Points on a hilly landscape, in no order, each with its height.
A ball rolls from a point to the lowest of its 2 nearest points, and stops where none of them is lower. Distance is the straight distance between rows; heights are no part of it.
K979 h=443: [ 13.4 -39.8 -11.8  -8.3  20.6  10.5 -21.3 -28.0  -4.7  27.5 -22.2  -4.1
   5.9  -9.1  11.2  21.5  13.6 -21.4  32.5  -2.9  37.5  -8.5 -19.3]
K34 h=571: [ 21.0 -11.0  -3.0 -23.8 -24.2  -0.5 -11.2  23.8  -1.0 -39.4 -34.4   9.5
 -25.7  -6.5 -38.5  13.8  18.2 -38.2  25.1  18.3  17.3 -47.3   3.0]
K480 h=488: [-31.2   1.6 -15.7  15.4 -15.9   5.4 -18.5 -41.0  -9.3 -34.6 -19.0 -10.7
   5.4 -29.9  23.1  -3.3 -23.4 -17.4  13.2   4.2  -6.7  14.7  18.0]
K46 h=355: [ 24.6  46.9  -8.2 -22.5  15.5  -6.2 -27.5 -33.7  13.0  20.1 -23.1 -20.7
  14.1 -11.2  22.9 -29.2  32.1   6.2  34.6   5.4  -2.0  30.1 -50.3]
K864 h=565: [-23.4 -42.0 -11.0  11.8  -0.5   6.0  -6.1 -23.2  19.6 -11.7  25.1  17.3
   5.6   6.7   5.0   0.8   6.7 -11.8   3.2   1.8   0.7 -20.3  20.6]
K397 h=321: [ 23.0 -41.2   1.0 -13.1  14.8  15.8   7.9  74.0 -15.4  -8.7  12.2   5.3
   8.6   3.1  -4.5  24.8  -5.5   5.4 -25.8  -5.3 -18.0  -0.4  23.0]
K903 h=279: [  7.4  25.2 -29.2  -2.0  10.9 -12.3  21.8 -22.9  -1.3 -41.7  27.2  21.9
  -8.1  10.3  -4.5  -6.6  -7.0  34.2  -9.0  -4.1 -31.1 -44.7  11.6]
K208 h=623: [ -0.2  10.1  -3.0  20.1  36.1  -4.5  15.8 -21.4   5.2  18.7 -28.3  39.3
   6.5 -32.6  16.2  19.1  16.9   6.2   8.2  23.4  42.3 -33.7   0.6]
K681 h=290: [  3.9 -22.7  -6.6  -1.3  -6.9 -11.9  10.8  24.3  -2.6   2.3  28.3 -17.0
  10.9  18.2  -5.7  -3.9 -19.2  10.3 -10.6  -2.6   8.7  30.7  17.9]
K183 h=627: [-18.8 -32.1  18.7  -8.1 -39.1  19.4  -6.4 -20.4 -16.0 -15.7  -8.1 -13.7
  20.2  10.1 -16.5   2.5 -32.4   6.6   7.7  21.2 -28.9 -16.8  40.9]
K138 h=741: [ 50.4 -38.1  -2.8 -23.1  -2.9 -19.6 -25.0  38.4 -13.6  74.6  19.1  -6.4
  21.2  37.2 -33.2  20.2  -8.3  11.6  28.8 -43.0 -11.0   7.0 -12.7]
K867 h=560: [  2.5  40.0  16.1  -5.5  28.4 -15.2  12.6 -26.6   1.3 -11.9  -7.7  22.4
 -10.3  -6.2  27.6 -15.5  25.7  18.2   7.3  25.4  -7.8  -1.3   1.2]
K192 h=815: [-23.6 -30.0  36.6   1.9 -21.9  51.4 -18.2  26.3 -44.6   1.6 -17.6 -50.0
 -14.2   1.6  10.5 -13.5  -6.8 -13.5  -0.6 -14.2 -19.6  19.5   9.4]
K844 h=440: [ -1.6 -52.0 -11.6   5.8  37.2  34.6  -3.9  -2.1 -20.0  -0.5  -4.9  15.0
  15.8 -21.0  32.7 -11.8  34.7  -4.5   1.2   2.9  20.6  -3.7 -19.9]
K59 h=221: [ -2.8  18.4 -43.7  -9.5   2.4  -5.1  12.7  11.9  -1.6 -51.1  14.6   9.3
  11.3   5.2  20.6  -0.5 -15.7   1.1  -2.7  -4.2 -30.2 -17.0  -1.2]
K800 h=238: [ 39.0  21.6   4.1   3.2  -8.3  19.2 -23.2 -39.4  12.8  38.3  18.6 -32.6
  38.7  26.4 -17.7  -8.3  37.1  37.5   3.9 -20.5 -19.0  42.7 -23.2]
K316 h=749: [ 11.8  -1.2  26.0  -6.3  37.8  19.9   9.3 -17.9 -35.5  -5.3  -2.5   4.6
 -30.7 -10.7  -4.5 -17.2  56.0  13.0  -2.0  26.8  31.3 -20.5  -5.2]
K753 h=532: [ 12.9  17.6   6.9 -15.6  -8.7 -17.2   1.4 -30.1  19.5  39.9  -6.5 -48.2
  33.2   4.7 -12.8  35.3 -42.4  33.1 -12.7 -15.9  16.3  18.7 -11.5]
K451 h=684: [ 16.7  -9.4 -22.3 -40.9  13.8 -13.2 -40.1  12.5  18.2  32.4  -0.5  30.4
  37.1  18.3  -9.6   6.6   3.8  -1.9  49.8 -13.6 -14.4   8.7 -12.8]
K980 h=448: [ 12.9  25.5  -6.6 -28.4  -8.0 -21.0 -18.5 -11.3  33.3   6.0   6.7 -28.0
   2.5  17.8 -19.6  26.2 -15.9  26.3  -8.6  -4.6   5.1  24.4  -0.2]
K792 h=379: [ 28.6  -8.1  13.5  11.2 -24.7  19.5  -7.7 -38.8  38.4  57.0  27.7 -26.3
  46.4  35.0 -16.3  18.6  10.9  26.0  14.1  -8.6 -25.0  37.6  -6.2]
K986 h=683: [ 42.7 -32.1   6.8 -13.4   2.4  20.4 -50.2  26.6   1.9  -1.5   1.3  16.2
  11.8  28.9 -49.6  39.1  34.3   1.5  -1.2 -24.0   4.0  -2.9 -12.6]
K341 h=552: [-15.7  -7.8 -17.5  23.0 -44.2   3.1   4.3 -26.9  -6.1 -21.0  10.4 -38.4
  31.7 -12.3  -2.4 -18.9 -31.4  29.3 -28.8 -17.2 -22.1   9.0  -9.5]
K419 h=635: [ 61.6 -13.8 -13.4  -7.4  19.3  29.0 -15.1  -1.7  -4.2 -11.5  17.0  -5.3
   6.3  26.2 -55.5  36.2  36.5   4.1 -21.6 -13.1  24.2 -19.2 -18.6]
K759 h=438: [-44.9   1.5  14.9  41.4 -15.9  23.4   8.5 -27.8 -10.9 -29.0 -13.8   1.8
   2.5 -27.7  52.4   8.8 -17.8 -30.1   8.8  12.7 -23.5  -2.6  33.4]
K785 h=236: [ 15.7  60.9 -34.1   6.5  -1.7 -11.2  11.7 -39.0  34.1  18.7  13.4 -37.7
 -18.4   2.3  -1.6 -23.5   4.5  23.9  -3.4  12.8  -4.1  28.7 -36.1]
K442 h=554: [  4.1 -48.6 -35.6 -33.4  -5.3   5.3 -17.9  14.0 -21.6  30.3 -24.5   1.7
  -8.6   2.2 -13.3   9.9  -7.8 -27.1  42.4 -29.6   8.2 -42.6 -12.1]
K742 h=617: [  1.8  35.8  31.6 -18.6 -18.5 -31.9 -13.4   4.9  61.3 -19.1 -19.2  19.1
   3.6  26.1 -12.7   7.5  -4.9  -1.6   8.4   6.9 -29.2  10.6  11.4]
K68 h=785: [-23.7  -7.0  22.1  11.8   3.5  23.7  -1.8 -17.7 -20.3  -7.6   4.1  20.3
  16.5  -5.5  13.0  -1.9  22.0  25.3 -37.7   7.0  -8.8 -15.7  21.9]
K12 h=570: [ 31.1  41.5  -8.5 -19.4  24.7 -14.5 -10.0   9.1  33.3  30.7  -9.8  25.5
   9.5  -5.8  20.9  -4.4  26.7  12.7  16.3  -6.5  13.9  15.2 -15.8]
K390 h=542: [ 46.2   0.4   4.0   4.7  -9.9   5.8 -31.3 -13.3  44.5  58.9  13.6   6.7
  46.9  35.2 -25.8  27.0  14.9   7.1  42.2 -20.3 -15.4  31.9   2.3]
K295 h=742: [  5.1 -12.2  13.8 -39.6  -2.1   2.1  -5.6  37.8 -22.7  36.1   6.5   5.1
  50.6  10.2   8.1   1.0 -11.1  35.7  -3.2 -33.6 -37.4  -0.7  -3.0]
K593 h=411: [ 13.7 -23.4   9.5   9.6  23.0  25.4  -1.6  -8.1 -52.1  -4.4 -32.3 -18.6
  24.6 -27.0  46.9 -13.9  20.7   3.0  -1.8  -9.1  13.5 -14.5 -18.9]
K193 h=511: [ -7.1   0.2  34.9  26.6  35.2  -6.0  14.6  11.8  12.5   1.4  -0.6  21.7
 -38.1   7.1  12.3 -13.9  12.1 -18.3 -35.6  17.9  30.6   4.3 -11.9]
K835 h=330: [-12.9  22.5 -19.5   9.1  -0.1   8.2  18.3 -31.2 -28.8 -33.3  11.9   8.5
   0.5 -22.5  25.1  -0.2 -13.8  32.2 -19.9 -11.6  -4.3 -36.9  12.4]
K300 h=472: [  5.8 -37.0   6.6  21.7  43.3  21.5  -5.1   0.9   7.5  -9.0   9.0  18.3
  -3.0   7.7   7.2   1.7  47.3 -12.2 -26.6   7.1  21.4   7.4 -24.0]
K679 h=310: [ 17.6 -31.8  26.8   9.0 -27.5 -38.0  -9.4  20.7  29.4  12.4  -7.6  -1.9
   2.8  12.3 -43.3  34.9 -24.7 -15.0  -5.8   7.6  26.8   7.9  22.3]
K961 h=357: [-20.3 -23.5   0.8  19.7  -6.7  -6.7   3.5   8.5  -9.5   6.9  35.0 -11.1
  27.8  -6.4   9.0 -36.6   0.2  16.8 -25.9  -9.0  -0.2  43.4  -5.6]
K232 h=192: [  8.1 -13.6 -61.2  24.5  -3.0  -3.0   9.6 -12.4  18.9 -26.7  42.4  -8.9
   0.5   2.4   3.2 -14.3   8.6   0.7   1.0  -9.8   2.1  17.4 -29.9]
K653 h=584: [ -7.8 -47.4  -6.7 -34.1 -26.1  14.4 -34.5   3.5 -12.9   4.6 -19.1  17.6
  15.3  -9.0 -20.9  18.2 -14.8 -13.0  33.0 -23.4  -6.6 -43.6  11.4]
K264 h=837: [-25.4 -49.4  14.9   6.2  -6.6  29.7 -27.7  -1.4 -25.5  17.5   1.2 -34.5
   9.4  -3.9  22.8 -20.8  -2.0 -18.0 -18.5 -18.7   0.2  18.1 -16.1]
K715 h=686: [ -0.3  36.3  24.0 -11.9 -22.7 -30.9   3.0 -14.6  10.9 -26.7 -18.5  34.5
 -54.9  16.2 -16.6 -15.3   8.6 -22.7  24.8  27.7   8.9 -31.5  13.4]
K430 h=550: [ -7.8  -1.7  18.5  30.9  39.3  -1.5   9.3  -0.4  19.3  -6.4 -15.0  62.7
 -33.5 -10.8  27.0 -19.2  25.9 -30.7  -0.8  21.1  21.2 -18.8  -7.3]
K876 h=609: [-19.1 -38.5 -28.6   7.3 -15.5 -25.7   5.1  -3.5  30.4 -10.2  34.3  30.6
 -28.5  12.1 -16.2  -5.6   3.1 -20.6  29.8   5.8   8.7 -12.9  23.9]
K650 h=666: [-27.6  13.3  32.3  21.0  -9.8   6.1  10.7 -17.6 -13.0  -4.2 -10.2  38.3
 -35.5 -11.1  13.8  -8.6   9.1 -20.7   9.8  37.8  -0.4 -12.2  23.1]
K153 h=657: [  6.2 -23.5 -15.2   2.1 -20.7 -25.9  -2.1  -7.4  28.3  -7.3   2.4  36.0
 -11.3  -1.3 -26.0  21.6  28.3 -27.6  27.6   9.6  26.4 -22.7   1.3]
K23 h=256: [ 35.0  19.6 -26.8 -11.7  24.8  -4.9 -17.1 -43.6  48.3   1.8  -8.7 -14.9
  18.7   3.6  15.3  -1.1  30.5   7.8  23.3  -5.9  11.5  31.1 -48.0]
K354 h=350: [  8.8 -39.9  12.5   5.4  17.3  29.6  -5.2  44.2 -22.9 -20.4   6.5 -14.5
  19.5  -3.4   4.3  14.9   5.3  21.3 -62.0 -11.3 -10.9  -5.3   8.2]
K539 h=524: [ 23.5   7.1  15.2  -6.7  -0.7  -2.2  -8.8 -14.7 -18.0 -49.3 -40.2   4.5
 -11.3 -10.3 -29.3  20.5  15.0 -10.8  -4.0  32.2  21.8 -47.6   0.7]
K509 h=539: [-11.2  19.2   1.0 -14.8 -14.2  -9.1 -26.7 -19.1  41.6  -8.8  14.3   0.6
  19.1   9.8  -8.7  -3.6   4.8   2.6   9.1   2.2 -18.0  23.4  -0.3]
K154 h=339: [-16.3  -7.1 -24.3  25.8  17.5  -8.8  13.9 -49.4  -2.0 -30.9  25.1 -26.3
 -41.3   5.7   3.1  -8.6 -21.7 -12.5 -16.6  11.1  21.9 -18.9  -9.6]
K765 h=136: [-26.2 -28.8 -57.5   5.5  -4.8   3.1   9.3   0.5 -12.4 -41.7  45.6 -28.2
  23.9 -13.4   3.9 -24.0  -4.6 -11.5  -9.9 -31.2  -6.9  24.9 -24.9]
K956 h=517: [  7.1  47.0 -15.9 -26.6  27.8 -28.0   9.4  14.3  16.1  20.7 -20.7   5.2
  -7.7  -1.9 -12.2   8.8  -2.2  10.8   1.7  10.8  31.3  17.0  -9.0]
K292 h=395: [-31.8   4.6  -4.2  36.4  -0.3  28.8   5.2   4.2 -40.2 -17.9 -23.6  10.3
  27.2 -31.9  57.7   3.5  -0.7 -13.3   3.0  20.5 -17.9 -14.3  17.2]
K965 h=351: [ 16.6  25.0 -24.4 -22.9 -11.1  -5.0   0.6 -19.6  22.1 -17.6  26.8 -40.1
  -7.9   8.5 -21.3 -13.0 -14.6  42.2 -10.2  -4.9 -27.0  14.3  -9.3]
K259 h=668: [ 10.0  17.4  12.9  -1.9   1.8 -20.5  10.4  -8.2   9.3  28.3 -39.8  17.0
  -9.6 -30.5 -19.2  16.0  16.7  11.2  16.1  24.9  39.9 -45.8 -13.1]
K533 h=624: [ 13.0  16.6   6.3 -13.5   1.5 -14.7  -2.5  18.6  21.7 -39.7 -34.2  24.2
 -44.9   8.9 -19.5   4.6  19.2 -43.6  40.2  41.6  18.1 -11.8  -1.7]
K76 h=436: [ 17.1  -5.0  49.8  -1.2 -28.2 -39.7  -1.2   4.4  49.4 -15.1 -13.4  -5.4
  11.6  20.6 -42.5  22.7 -31.1  -6.9  -8.1  20.2  -4.2   6.1  45.6]
K392 h=626: [ 18.1  21.3   2.1 -37.5  15.7  -2.0 -26.4   6.0   6.2  49.4  -9.8  24.8
  23.8  22.9  -4.2  -2.8  35.8   8.3  24.7  -4.6   4.9  32.6 -20.3]
K616 h=856: [-33.9 -15.8  18.7 -11.9 -21.1  21.7  -5.4  43.6 -24.5  -2.5   8.5  10.6
  -1.4  11.5   7.7 -12.9   4.6 -10.5   7.3  13.8 -24.2  13.1  41.4]
K8 h=380: [ -1.1 -29.6  11.0 -10.4  29.0  53.7 -14.6   9.3 -40.1 -17.7 -19.5 -11.0
  14.4 -15.2  19.4   5.1  19.2   3.9 -34.6 -21.3  -9.9 -24.0  -7.7]
K130 h=833: [-24.4   1.7  20.8 -14.0 -24.0  26.2 -14.9  16.9 -34.5  25.8  10.5  21.9
  21.8  -9.4  18.8 -38.8  22.4   1.1  -9.3   1.3 -23.8  20.2  16.1]
K617 h=808: [-30.4  16.9  36.6  14.1 -13.2   9.5   3.9  -3.1  -3.7   4.1  -4.7  30.3
  23.3  -5.6  30.2 -32.7  23.7  22.2 -14.9  11.6 -38.1   7.4   9.0]
K783 h=250: [ 13.3  43.6 -48.9  -8.1   3.3 -33.5   8.3 -39.4  42.8  -4.1  -2.7 -31.2
 -21.6  -2.8  14.1  -4.7  -1.7  18.8  32.3   7.4  13.1  11.9 -25.5]
K676 h=765: [ 22.5 -10.4  12.2 -30.8 -19.1  12.0 -18.4  41.8 -24.8  -4.1   1.6 -16.2
  31.1  12.1 -12.4  12.3 -33.7  23.1  -3.7 -15.5 -28.1   6.3  21.8]
K174 h=468: [  1.7  11.2   8.2 -15.7  -0.7  22.8  -5.1 -18.0 -26.6 -32.8 -25.8  -3.4
 -11.8 -10.9 -11.9  -4.8 -12.4  -3.4 -12.6  16.5  15.5 -18.5  15.7]
K990 h=500: [ 15.8 -39.8 -17.7  -6.2  19.6  15.1   4.7  15.9   7.8  44.5  -8.8   1.4
 -10.2   7.4 -18.8  25.0  23.3 -16.0   8.3  -4.6  50.4 -10.8 -11.9]
K682 h=525: [-29.9  -3.9 -16.4  25.0 -34.6   5.9 -15.6 -19.7 -15.5 -59.0   1.6 -35.4
  33.7 -15.0   2.7  -2.5 -31.7 -13.1  -4.4   1.7 -28.4  16.3  -2.7]
K957 h=713: [  3.9   1.5  15.6 -14.1   9.8   8.4  12.1   1.8 -35.6  22.0 -28.0  10.5
 -20.5 -24.7 -17.3 -11.5  21.0   1.3  12.6  16.2  45.5 -29.7   2.9]
K170 h=469: [  2.2  13.1  -6.6 -22.4  11.3   0.5   4.1  34.4 -12.8  19.4 -22.8 -11.0
  -4.0 -14.3   6.8  16.6 -17.6   2.9 -18.3  -8.6  22.9  16.6   1.1]
K826 h=604: [ -5.0  57.0  25.8 -16.9  20.9  -0.7  19.6  15.2  -7.5  -2.1 -34.7  34.8
  -8.0 -11.7  15.8   4.9  10.1   8.4 -18.3  17.0  -0.4 -12.8  -4.1]
K729 h=555: [  1.3   3.8  18.1  21.7  30.2  -3.9  10.7  -1.2   4.6 -13.4   1.3  16.1
 -23.0  12.6  -1.0   7.8   0.1  13.8 -45.8   6.7   2.3 -26.3 -10.2]
K88 h=522: [ 32.6  -8.4 -18.0  20.1  49.8  12.5  16.9 -18.8   8.4   0.1  -2.2  -6.1
 -14.7  -2.5  -0.1   7.1  47.3 -16.7 -14.4  19.4  44.7  -6.0 -44.2]
K200 h=719: [  4.0 -20.8   1.3 -51.8   2.3  -1.1 -22.4  38.8   2.3  32.9   3.9  30.9
  41.8   8.6  16.3  -3.0  -4.0  -1.6  16.3 -28.6 -18.7  19.7   9.5]
K287 h=674: [ 51.6 -27.9  13.0 -18.0 -22.6  -4.3 -29.1  29.3  26.1  69.4  25.4  16.8
  32.5  24.3 -39.4  23.6  13.3  15.3  34.2 -27.6  -2.5  20.6   4.7]
K94 h=875: [-39.7  -8.9  18.6  33.4 -22.6  22.4  13.2  36.4 -21.8 -18.8  27.6 -12.7
  -6.2   5.6  17.4 -28.2  -9.9 -24.3 -11.1   9.1 -30.6  28.3  25.4]
K372 h=619: [-13.0  -2.2  19.5  18.6 -18.0 -21.9   2.2  -1.4  11.3 -15.4  -9.8  57.4
  -5.3   3.2  13.5  -8.4  26.2 -14.0  15.2  20.7 -23.7 -29.6  20.8]
K224 h=581: [ 33.9  -3.6 -22.6   8.4  25.2  10.4  10.9 -15.4  27.4   2.8  20.0  -0.9
  -1.4  23.3 -29.7  22.3  50.4   2.4  -8.2  -2.3  21.7 -19.1 -28.6]
K445 h=365: [-20.2   7.6 -22.1  16.9  -3.7  27.9  21.8  -1.0 -53.3 -24.6 -11.4  -9.4
  25.5 -32.6  29.9  -2.6 -25.4   5.7 -23.1  -7.9 -22.2 -13.6   6.5]
K119 h=805: [-22.9  46.3 -17.2  33.8   3.6 -25.2  45.9  41.9  -5.7  -2.9  18.0  -1.7
 -14.3  -6.6  13.7 -19.4 -43.9   5.9 -21.5 -27.9 -26.8  24.3 -13.5]
K570 h=133: [ 23.4  26.7 -61.1 -17.0   8.2 -17.9  -4.3 -33.5  45.2  19.2   2.7 -42.0
  12.1  -3.1  -3.1  -6.4  -2.7   2.4  39.4 -14.1  -5.0  32.8 -43.6]
K858 h=526: [  3.5 -40.2 -26.8 -21.7  -0.5  -5.5 -10.7   0.0 -22.2  19.2 -40.6 -25.1
 -29.3 -15.2 -11.5  37.9   1.0 -48.8  55.0 -25.1  39.0 -40.5 -21.7]
K66 h=850: [ 40.0 -21.0   6.5 -27.1 -11.4 -22.6  15.2  39.1 -10.1  34.7  52.8   7.4
   7.5  15.6 -38.8 -16.1  -6.2  24.1  26.4  -1.8  -3.0  12.0  29.1]
K436 h=788: [ -1.4 -13.6  14.9 -29.6 -21.3  37.8  -3.6  40.1 -31.1  -5.7   3.1 -41.1
  12.2   9.1  -3.6  -9.7  -9.7   5.6 -17.3  -8.7 -33.3  22.8  -0.6]
K343 h=759: [ 16.1 -31.4  15.0   9.6   4.8  19.9 -12.3 -30.9  -8.2  -1.1  10.9  15.9
  23.3   1.7 -22.1   8.9  34.6  24.4 -24.8  -1.1   0.8 -25.5  -6.0]
K395 h=789: [-30.0  36.1 -11.2  41.2  -9.8 -16.5  35.5  26.6  -7.0  -4.1  31.8  24.5
 -46.6  10.2  20.6 -34.9 -18.8 -13.3 -15.1 -17.1 -19.0   2.8  11.7]
K89 h=794: [ 31.6   3.5   9.1 -44.1  -0.5 -10.1   0.3  38.0  -7.8  68.9  25.1  -6.2
  15.0  22.0 -34.3   0.6  -9.7  15.7  26.5 -11.9   4.4   8.4  -5.6]
K333 h=429: [-18.5   1.9 -12.8 -16.4  -5.8   2.5   1.0  -9.8 -20.2  12.7 -15.2 -15.5
  -1.0 -26.1  -6.2  11.4 -20.0  12.6   9.8 -23.0  32.4 -10.2  -1.2]
K689 h=505: [  1.1  37.6  32.6   4.1   5.3 -18.5  -7.4 -26.2  14.2 -10.5 -25.9  15.4
  -4.5  -4.9  35.3 -45.8  31.8  -1.1  -3.0  27.2 -14.9  33.9 -18.8]
K631 h=369: [ -9.6 -10.1 -28.1 -22.5  -4.5 -18.6   2.8 -36.6  -5.6  15.4 -24.6  -2.2
  -0.3 -21.5   8.5   6.1 -22.5 -14.6  57.4 -12.5  33.6  -8.2   4.8]
K49 h=461: [-28.8  -0.4  17.2  42.8  24.3  -0.2  26.1   1.4  -9.9   1.8  22.3 -11.9
 -23.4 -13.4  18.9 -18.1   4.2 -11.5 -33.9  11.4  29.9  25.9 -15.4]
K320 h=596: [-21.4   4.8   4.3  -4.9 -10.4 -20.3   1.7  -1.0   5.4  49.2 -18.3 -54.8
  10.7  -3.9  -2.3  14.5 -48.0   6.1  -5.4 -12.0  28.8  37.8 -13.2]
K890 h=588: [ 12.1  34.6  12.1 -17.4  -0.6 -40.4  22.5  21.9  18.4  19.7  -3.3   6.4
 -26.8  13.3 -28.2   7.2 -16.6   7.8  -1.6  11.1  14.4 -11.8  17.4]
K98 h=832: [-34.1  25.1 -16.7  54.1   0.6 -24.9  24.2 -49.7   4.2 -23.2  13.5 -11.0
 -33.6 -28.8  23.3   4.8 -29.0 -25.2 -20.7 -21.5   5.2  17.0 -16.7]
K642 h=523: [-11.2 -35.9  -9.0  18.5   0.6   6.5  -8.4 -38.3  22.6   5.4  24.6  -3.0
  27.2  -5.3  17.2   2.3  34.9  -3.8 -10.0   0.6  11.0  18.0  -8.5]
K84 h=764: [-44.6  44.9  -1.5  20.4 -16.5 -15.9  25.3 -13.2 -11.6   1.2  18.1  -3.0
 -34.3 -13.7  14.9 -31.5 -27.5   7.0  -4.2   2.0  -9.1  15.3  19.8]
K13 h=292: [ 10.3 -12.0  -2.5  -0.8  -1.9   2.7   9.1  76.4   7.9  -7.7  -0.8  21.0
  20.7   2.5  35.1  33.3 -32.9  -1.5 -21.2   0.2 -27.2   5.3  28.2]
K158 h=650: [  5.8  49.0  39.9 -23.4   1.4 -10.5   8.9  33.4  -2.5  13.6 -30.4  20.2
 -15.9  10.6 -11.1  13.3 -20.1  -4.3  -7.4  32.2  -5.2 -13.7  24.7]
K572 h=586: [-25.7 -21.8  23.0  -1.8 -32.9  28.9 -15.3 -23.7 -24.2 -15.6   3.8 -27.7
  24.4  -6.9  -5.0 -22.3 -14.7  21.8 -22.1  12.7 -21.2   8.9   2.1]
K674 h=109: [-11.6  25.8  29.6  20.5  -7.3  -1.1  20.1 -17.3   2.5 -24.5   5.5 -20.8
 -52.6  14.5 -10.8   1.8 -61.3   1.3 -22.1  13.9  -4.1 -39.6  22.3]
K630 h=622: [-12.7 -16.0  14.1 -31.8 -34.5  21.8 -26.6  -2.5 -25.9  -3.3 -20.6  -9.9
  22.6 -11.0   8.6   9.8 -26.2  -6.6  39.4  -1.0 -33.5 -24.6  20.7]
K135 h=295: [-16.2  -7.1  14.7  40.9  11.0 -10.0  24.8 -32.9 -16.9 -30.9   8.3 -28.4
 -64.8   9.4 -17.9   0.9 -35.7 -14.1 -35.2   8.1  20.6 -29.8  11.8]
K116 h=64: [ 29.5  47.1 -13.4   1.3 -12.2 -10.0  -9.0 -35.3  28.4  30.9  26.3 -13.3
   4.3  21.3  -7.8 -18.8  34.4  42.6  10.7   3.2 -10.1  29.3 -15.1]
K669 h=434: [  0.0  42.5   0.2  -2.4   1.5  -6.4 -24.2  -7.7  15.4  15.2 -12.4   5.3
  17.2 -12.6  12.6 -29.1  33.6  19.7  -1.7  10.2  -8.4  52.8 -40.8]
K54 h=263: [-10.1   3.5 -28.6   5.0  -7.4 -11.1  10.4 -22.9   7.9 -37.9  39.4 -24.9
 -13.3  17.0  -9.8 -23.2 -13.2   8.4 -14.2 -13.5   4.1   0.1  -7.9]
K622 h=400: [-37.4  20.6  -0.3  22.8  -8.6  23.9  22.3  25.6 -29.3   1.1  -7.6  -5.7
  -5.6 -31.0  12.4   8.9 -24.7  -4.2 -12.3  -0.4 -10.1  -0.1  36.7]
K514 h=407: [-24.6  -5.1   7.7  41.2 -12.0 -10.3  14.0   6.9   5.6 -20.2  21.5 -10.4
 -12.5   7.2  18.5 -22.3  -9.5  -2.8 -47.9  -9.5  -8.2  41.2 -12.1]
K401 h=591: [  2.7   3.0 -15.2   5.9  29.9  -7.8  18.2   2.6  -0.8   9.0  -2.1  43.2
 -22.6  -6.7  -2.8  26.1  17.9  12.0 -11.1   1.8  22.8 -46.4  -5.5]
K209 h=531: [ 11.7   8.3  41.5  -1.8 -11.3 -16.7 -13.0  22.3  39.3 -24.6 -12.8  -7.8
   9.3  24.7 -11.6  28.8 -29.3   3.9 -24.2  20.5 -32.6  21.0  20.8]
K821 h=408: [ -9.3   0.8 -18.6  -3.1  20.4   6.3  10.0  -8.7 -10.6 -30.2   2.6 -17.4
 -31.2 -12.5   1.8  -0.6  -1.5 -14.1   8.1  13.5  19.3  -5.3   5.4]
K694 h=174: [-15.7  -6.3 -49.8   4.3  -9.8 -12.3   9.6  32.5  -6.4 -42.1  22.2  -8.6
  20.9   1.1  16.7 -23.7 -21.5 -19.2  11.5 -23.6 -28.4  22.7 -11.7]
K2 h=162: [ -0.1 -37.7  32.6   5.9  -1.1 -12.1  -2.8  -5.7  18.6   6.1   3.4  -4.9
  13.9  16.7 -22.0  16.4 -11.6   1.0 -28.3   2.4   8.7  20.3  21.3]
K469 h=266: [  9.0   9.1 -28.9 -35.7   5.2 -15.1  -9.5 -18.0  29.0  33.2  -6.1 -24.5
   8.5  -5.0   1.7   3.7  -3.9 -11.4  57.7 -12.9   8.5   6.8 -14.5]
K823 h=817: [-26.1  40.5 -30.0  44.5  14.3 -29.1  39.6   6.0  -1.0 -22.9   0.8 -21.2
 -34.6 -28.9  14.0  -4.0 -41.8 -15.8 -28.9 -21.0  -7.1  16.3 -25.9]
K752 h=721: [-31.5  34.7  28.7  25.1  -5.7  -9.4  27.6  -9.7  -8.3   1.5  -0.9   3.6
 -65.9 -17.0   7.7 -18.0 -20.9 -21.8  10.2  16.5  15.3   2.3  21.1]
K484 h=726: [ 27.3 -35.6   6.2  -7.6  -5.9  32.4 -30.5  -9.4 -10.6  27.0   0.5  10.0
  19.5  11.8 -38.3  12.7  25.9  13.4   9.9 -21.0  -4.4 -27.4 -13.9]
K881 h=445: [-21.5   2.1  13.5  -3.0  -0.6  14.6  22.3  43.2 -36.7  -2.7  -2.5   3.8
 -22.5   0.9 -12.3  -2.6 -16.2   5.7 -20.3   9.3   9.9 -27.4  35.5]
K257 h=491: [  8.5 -40.7  -6.2 -29.7  18.7 -13.9 -17.7 -27.1  -2.3   7.7 -54.9 -28.3
 -12.1 -10.6  23.8  22.7 -11.0 -48.6  48.4  -9.5  30.6 -11.6 -21.5]
K552 h=479: [ -5.1 -11.5  16.8  26.5 -16.0   9.6  19.5  43.4 -35.9 -12.0 -14.4  19.7
 -29.3 -20.2 -33.3  12.9   2.9   1.1 -30.7   1.1  17.6 -59.5  30.1]
K741 h=264: [ -0.2  12.9 -21.6   4.5   9.8  -9.1  18.0  52.4   5.3 -22.4  26.4  29.9
  17.4   7.5  30.7   6.4 -11.3  -2.5 -24.6  -5.3 -47.7  -0.8  26.0]
K687 h=898: [-23.4   4.3  21.8  15.7  -3.5   6.1   0.7   3.5  10.5 -16.3  26.8   3.2
 -15.7  17.3   9.4 -44.5   7.3 -13.9   4.1  12.1 -36.1  18.9  18.7]
K816 h=583: [ -1.7  18.3  14.4  21.2  12.7   0.2  17.6  30.6  21.0 -14.8 -11.5  65.7
 -14.8   4.7  33.4  -1.1   2.3 -29.9   9.5  15.5 -16.2 -27.4  10.6]

Where does a ball stop that starts at each point below?
K823 => K2
K259 => K2
K986 => K765

Call two points neighbours if one is among the 2 nearest of the other. Go from one point of each pair to the other, from neighbour to neighbour, staying as low as possible. Name the highest point that can't be avoided.
K765, K979 => K224
K570, K116 => K783
K674, K765 => K154
